Each row is a point on a tangle of strands that fork and nearly touch. The rows are in no order.
Points whose rows are less than 69.8 apart are linked; no others are. Some points are linked to none.
z749: [ 15 -11  11  16   4 -35 -25   2  14  -3  -1  11   5   4   8 -14 -13 -22
  -2  -9  40]
z814: [-12   6 -13  19   2  55  15  28 -26  40  26   1 -16   4  -2 -15 -11 -45
  43  -6  31]
z353: [ 37  57 -29 -13  -1  20  13 -15 -63  22  22 -36 -40  -7 -17  14 -22   0
  29   9  -9]
z829: [-14  32 -42  47   1   8  -6 -29  39 -31  25   1 -32 -13  12  -7 -14   3
  -6 -41   4]
z960: [ 12 -50  31   5 -12 -16 -20  32  11   3 -28   5  27   8  -5   5  14   6
 -19  37  -9]
z144: [-20 -50  -7 -43 -25 -19 -27  -1  26  -8 -17  19  18  25 -10  16  10  39
 -17 -10  32]
z953: [  9  13  27 -10  -1 -36  -4  35 -14 -17   2  -3  14   2  13 -16  14 -54
  48 -11   6]
z791: [ 18 -10 -20  55  -2  21 -14  14  20  16  -6   0 -12   4  27  -4  -5 -23
  -9   4  13]
z465: [-21 -12 -39   4  -7  53   6  -5   2  26   5   4 -13   1  -7  18   2  17
  -9  -3  15]
z253: [  9 -13  22 -18  -4 -63  -7 -58  39 -38 -15  23  26  12  10 -13   6  17
 -34 -17  -3]
z994: [-24   7  -4 -36   6 -31  -8 -19  14 -27   5  16   5  -6 -14  16   1  28
 -18 -18  -7]
z570: [ -4 -26 -50 -29  -5  44  -8 -21 -42  49   7   4 -15  16 -44  17 -27  47
  -8  21   4]
z487: [-11 -15 -37 -40  -6 -11 -31  -4 -26   8  -2   5 -15  24  -9  10 -15  23
  18 -16  15]
z24: [ -2   7 -13 -21   6 -17 -21 -20   3 -18 -32  -4  -3   9  31   2  16  28
   7 -23 -24]
z807: [  1  39  -8  61  10  13   5 -13  31  -7  25   2 -41 -12  23 -10 -13 -20
 -12 -21   9]
z314: [-18 -25 -16   2  -2  59   4  46 -19  40   3   1   7   4   3 -15   3 -39
  42   4   5]
z835: [ 22  32  45 -32  11 -61   0  -8 -27 -24   1  -2   3  -9 -21  -1  -2  10
  11  21  -6]
z817: [ 30  46   2 -28   2  -6   1  -4 -59  -1   4 -28 -21 -13 -24  10 -15  13
  20  22 -16]
z524: [-22   5  16 -21  11 -36  -8 -13  23 -38  12  20   4  11   5 -17   5 -17
  19 -47  11]
z509: [  8  16  25   0  13 -55  16 -54  42 -44 -14  11  27  -8  16 -26   4  24
 -34 -12 -30]
z583: [ 12 -40  29   2  -4 -39 -13  -8  37 -13  -7  16  26   6   3 -15 -10 -13
 -30   0  31]
z728: [ 39  41  51   9  -7 -40  20  34 -35  -8  13 -22   7  -8  -1  -6  19 -52
  26  23 -13]
z357: [-28 -33  -9   2  -7  22  19   3  12  19  11  23   6  -7 -38  15  -2  21
 -37  21  40]
z164: [  6 -47 -19  10 -33  12   0   9  19  18 -12  15  11   4 -16  14   9  27
 -41  22  42]
z723: [  3  -5  15   7   0  49  16  18 -49  46  12   5 -20  -7 -43  11 -22  27
 -14  54   4]
z242: [-20 -24  44  -5   6  -3  21   3  41 -21  -3   9  36  -7  12   2  21  -6
 -29   8 -10]
z768: [-29  -2 -35  22 -17  11  -2 -27  52 -32  15  17 -16  -2  16   5   7  17
 -20 -40   5]
z135: [ -7   2 -24  26   8  33   1   5 -20  45  14  10 -25   3 -14 -16 -18 -24
  14   1  47]
z33: [-15 -67  36 -25 -20  -2   1  37  25  -2  -7  25  50   7 -26  -5   5   8
 -19  24  17]
z607: [-23  -1  43 -26  14   4  37  11 -13   1  36  18   4 -19 -46   3 -18   1
 -15  21  20]
z225: [ 14  -1 -60  38 -15  49   1 -25  13  27  -2 -17 -32  -1  10  19 -18  22
 -37   9  -3]
z176: [ -6 -40  32   3  -1 -40 -19  11  33 -19 -19  22  43  16  26 -21  16 -28
   6 -14  -5]
z500: [-11 -21  60 -29  15 -22  22  10  16 -18  23  17  33   0 -16  -7  -2 -31
  -4   2  10]
z27: [ -5  25 -11  29   7   4  -4 -26  28 -36 -11  -3 -11 -10  39  -8  17   1
   3 -29 -15]
z529: [-15 -20 -13   8 -22 -18 -27  -9  45 -28 -36   7  10  22  45  -6  27  12
   5 -36   2]
z209: [ -7  41  15 -13  15  -6  22   6 -39   6  30   2 -21 -13 -30   6 -12 -12
  15   7  13]
z336: [ 10  61   5  -1  17 -35   5 -15 -20 -26   1 -17 -11 -11   6  -2   4  -6
  19 -13 -14]
z152: [ 42  31 -29  -4   6  37  24 -20 -60  47  39 -30 -37  -9 -41   5 -39  11
  14  26 -10]
z93: [-28  23 -27  -4   8  -4  -3 -29   8 -21   8   3 -20  -5  -2  12  -7  28
 -13 -30 -13]
z327: [ -9  44 -11   0  -1  18  -3   8  -6 -28  19  -8 -17   5  32 -11  11 -43
  57 -40   0]
z23: [  9  10 -50  17   3  27 -13 -19 -19  28  13  -1 -35   4 -13  -4 -26   1
   8  -6  20]
z609: [-14 -55   4 -25 -32 -34  -6 -10  50 -18 -11  20  40  16  -5   7   7  20
 -38  -6  32]
z101: [ 26  42   3 -23  11 -49 -22 -19 -39 -11   1 -16 -23  -3 -21   4 -13  22
   9  17 -10]
z732: [  3   7   5  10  10  18   2  34 -10   5  -5 -22   5  -3  24  -3  12 -40
  31  -2 -32]
z50: [-18  -5 -32   3   4  23  13 -15  -4  23  17  11 -12  -9 -34  16 -16  35
 -37   9  19]
z630: [ 19  32  59   7  10 -47  31   5  -1 -27 -16  -2  32 -17  20 -27  30 -37
  20   3 -42]
z113: [ 10   6  39 -15   6 -30 -12  15 -24 -13 -19  -3  13  -4  -9  -1  11   0
  19  19 -13]
z883: [-33 -11 -27  20  -9  34  -4   0  41 -20  -5   7  -1   9  31   2  15   1
   4 -34   6]
z779: [ 32  65  18  24  20 -29  19 -19   2 -14 -12 -23 -18 -21  18  -1   3   7
  -5   1 -27]
z326: [  8  41  13 -12  -3 -29  -6  18 -21 -32 -13 -17   2   7  31 -18  26 -38
  56 -28 -13]
z812: [-21   7   5 -39   7  14 -10  19 -26  -6  -6  -9   0  11  -4   5  11  -1
  31  -6  -7]
z214: [  5   3 -82  21  -4  20 -20 -42  -4  18  17  -7 -44  15  -4   4 -36  24
   3 -25   3]
z676: [ 19   6 -40  16  -9  17 -14 -24  14   8 -19 -20 -16   3  12  16 -10  40
 -31   9 -12]
z549: [ -9 -56  -6  15 -19  36  -1  45   7  34 -21   7  21   4  -9  21  25   0
 -14  25  10]
z990: [  1  10  38 -22  17 -36  14 -32  11 -29  13   4  11 -16 -28   6 -13  20
 -38  14 -14]
z494: [  6  -6  -9  42   3  -3 -15   1  11   2  10   1 -22  -2  13 -18 -19 -19
   1 -11  41]
z850: [ -4  -7 -63  -7  -6  27 -26 -31  -5   6  -2 -16 -28  18  12   7 -10  31
   6 -20  -2]
z787: [-26 -31  25 -22   4 -21 -12   8  40 -25   2  23  32  15  13 -13   3 -19
   8 -28  18]
z473: [-22 -13  -9 -27   6   5 -15  12  -8  12   3   7  -7   7 -10   2  -1   6
  23 -10  28]
z310: [ -9 -19 -22 -39   0  80   9   9 -48  34   6 -15  -5  12 -29   8  -8  23
  10  30 -17]
z416: [  2 -61  20  -5 -17   5 -22  67 -25  21 -32   3  18  13 -14   3  14   5
  12  53 -34]
z495: [ 13   5 -11   9   4   7   5 -10   1  13 -21 -16  -8 -12  -7  26  -7  48
 -41  32 -18]
z499: [-29 -37  -8 -20 -17 -22   1 -24  49 -21  15  29  18   4 -16  22   3  28
 -47 -24  24]
z887: [ 17   3 -51 -11   4  26  -8 -27 -36  32   3 -14 -29  -1 -35  14 -34  44
 -17  15  -6]
z373: [-10 -73  16   3 -34  18   7  58  13  19 -13  20  43   1 -30  18  17   5
 -18  42  17]
z816: [ -2  35 -29   5   9 -15 -11 -42  16 -28 -11 -11 -16 -11  25   0   3  26
  -4 -36 -30]
z580: [ -5  17  49 -29  17 -31  30 -13 -19 -18  38  11   1 -18 -46   2 -21  12
 -24  19   5]
z184: [  6  11  15  -8   1 -29   4 -19  10 -13 -12  -1   1 -14 -21  21  -7  46
 -47  27 -24]
z797: [-21 -53  50 -24   4  -4  10  40  32  -3  11  19  42  -5 -11 -17  -1 -24
  -5   4  22]
z69: [ -6 -21 -10   1   0  39 -10  40  11   2 -21 -11  12   6  34  -3  22 -22
  19  -7 -35]
z742: [  1 -35 -42  37 -41  15  -5  -1  45  10 -12  12  -2   6   1  25  15  19
 -40  -3  49]
z889: [  3 -30 -34  37 -12  58  -2  20   6  27  -8  -4  -3   9  22   4  -2 -17
   3   3  16]
z959: [-13  -8   2  36  -1  14   5  15  42 -14  -5   5   9  -4  43 -10  20 -28
  -2 -20  -1]
z717: [  8 -17 -46 -14  -6  49 -22 -16 -12  11 -22 -26 -11  24  34  19   8  11
  15 -13 -23]
z258: [-29 -28  17  -1   1  24  18  37  29   3  -3   6  28  -8   9   8  19 -11
  -9  -4  -6]
z217: [ -2  36   1  28   5   5   1   4  12 -27  -8 -10  -7  -3  36 -18  20 -35
  30 -35 -26]
z857: [-10  32 -16 -21  11 -30   5 -21 -29   8  43   6 -28 -17 -54  11 -38  26
  -7   9   6]
z94: [-18 -24   4 -21 -16  -3 -18   5  24 -14 -41   0  30   9  20  17  35  25
  -8  -9 -13]
z45: [  1  -1  23 -24   9 -29 -24   3  -6 -22 -36   3  17  12  17  -6  21  18
  12   3 -33]
z576: [ 25  61 -17  15   7  17  10 -12 -27  18  25 -22 -42 -18  -7   6 -29   0
  -2  10 -11]
z303: [  2  -1  23  50   5 -18   5 -10  55 -23 -10  16   9 -14  42 -27   9 -20
 -14  -8 -13]
z146: [-12   7  53 -11  19 -17  26  -7  28 -33  20  12  32 -20   7 -10  11 -28
 -16 -12 -10]
z189: [  7  36   3  23  18  30  15   4 -15  14  11 -23 -25 -18   6   9  -5 -15
   1   9 -12]
z928: [-18  22  -9 -31   7   9  -8  21 -26  -6  15  -9  -7  11  13  -2  20 -28
  57 -32   6]
z393: [ 16  -5   0  26  -1  36   0   4 -23  44  -7  -6 -19  -1 -23   6 -22  13
 -24  37   7]
z279: [ 47  57  23  18  -5 -13  15  23 -45   7  12 -24 -14  -9   7  -1   2 -41
  30   9   3]
z526: [-20   1  35 -10   9  23  28  29 -38  24  24  16  -4 -12 -59   6 -16  14
  -3  42   9]
z696: [ 20 -44  12  23 -31 -24  -3  -1  46  -8 -38  11  41  14  22  15  30   6
 -34  15   3]
z278: [-53 -17 -15 -36   0 -15  11 -16  19 -14  21  23   7  -2 -26  12  -5  35
 -21 -21  18]
z804: [  5 -30  35 -18  -2 -51   0 -38  41 -26   4  19  44   7  -4  -8 -15   7
 -48   5  14]
z420: [  7  -4 -27 -12   2  52 -10   8 -35  14 -16 -25  -2  18  18   7   3 -14
  37   2 -20]
z851: [  6  -6 -16 -25  -4  31 -10  20 -53  32   3 -13 -13  15 -10  -7  -6 -18
  47  11   6]
z287: [ 38  56  40  42   7 -11  22   9 -10   4   3 -24  -3 -22   9   3  -4 -38
   1  17  -4]
z569: [-29 -35  -3   5  -7  53  -1  53  10  26 -10  -1  10  -2  16   3  18 -28
  12  -7  -6]
z984: [ 45  50  22  27  10 -12   8   9 -21   4 -14 -30  -9 -24  23   0  10 -13
  12  18 -46]
z428: [ 17  29   8  15   1  13  18  40 -40  17  16 -21  -9  -6   3   8   5 -54
  30  10  -9]
z194: [ 18  20  47  18  18 -40  20 -28  33 -23  -7   1  19 -17  19 -20   5  -4
 -25  11 -18]
z53: [  0  12 -47  -9  13 -14   3 -31 -39  27  25   0 -33  -8 -53  23 -40  49
 -16   8 -10]
z370: [ 18 -10  41  10   0 -57  -4   6  16 -19 -29  10  24   7  32 -32  24 -45
  28 -10 -11]
z459: [  7 -29   3  30 -14  35   8  28  -7  35 -18   1   3  -4  -9  11   4   4
 -30  41   9]
z553: [ 23   0  52   1   6 -53   0  25  -6 -16   4   6  27  -3  10 -28  10 -55
  16   6  -5]
z942: [  5  49  23 -22   7 -50  -1 -15  -9 -39 -12  -3   8  -6  18 -17  28 -10
  31 -28 -20]
z826: [ -8 -20 -46 -31  -1  18 -25 -15 -41  35  16   9 -23  23 -31 -11 -27  19
  29  -7  25]
z516: [ -6  30  33  14  16 -16  17   4   8 -30 -13  -9  17 -13  38  -9  30 -23
  18 -15 -36]
z747: [-15   5  -8 -16 -12 -35 -41 -19  22 -22 -27  12  -3  29  38 -10  12  24
  19 -50  -5]
z559: [ 34   8 -45 -11   7  42   0 -25 -56  47  18 -30 -36  18 -17 -10 -38   3
  25  18  -1]
z809: [ 23  20  34  48  16 -38   8  -6  21  -9  -7  -6   4 -12  30 -23   3 -31
  -6  -4  -7]
z622: [-20  13   4 -19  21 -30  21 -23  -4  -6  39   8  -8 -16 -36   5 -22  11
  -9  -4  12]
z546: [ -3 -28 -20 -26  -2  34 -14  16 -55  47   6  10  -6  15 -32 -16 -15   9
  35  21  32]
z982: [ -1   5  -2  15   0 -14  10 -22  54 -27 -19   8  17  -8  29   3  18  24
 -38 -11 -11]
z98: [ -3 -42 -47   6 -15  77  -4   6 -11  39  -2  -7  -8  20   3   3  -2   5
   7  10   7]

Follow the links from the first point to the second, and from the first to the third. Name the last point that the two ways share.
z609 / z242 / z984: z569
z152 / z69 / z609: z816
z373 / z787 / z994: z569
z546 / z994 / z559: z816
z225 / z887 / z314: z580
z676 / z570 / z214: z580
z529 / z144 / z189: z24

A fork is a point with three links, a tip a point with one. Leave the first point through the second and follow the links. Name the first fork or tip that comes.
z194 / z509: z742
z459 / z549: z569
z23 / z214: z217
z164 / z357: z807
z146 / z500: z580
z176 / z370: z279
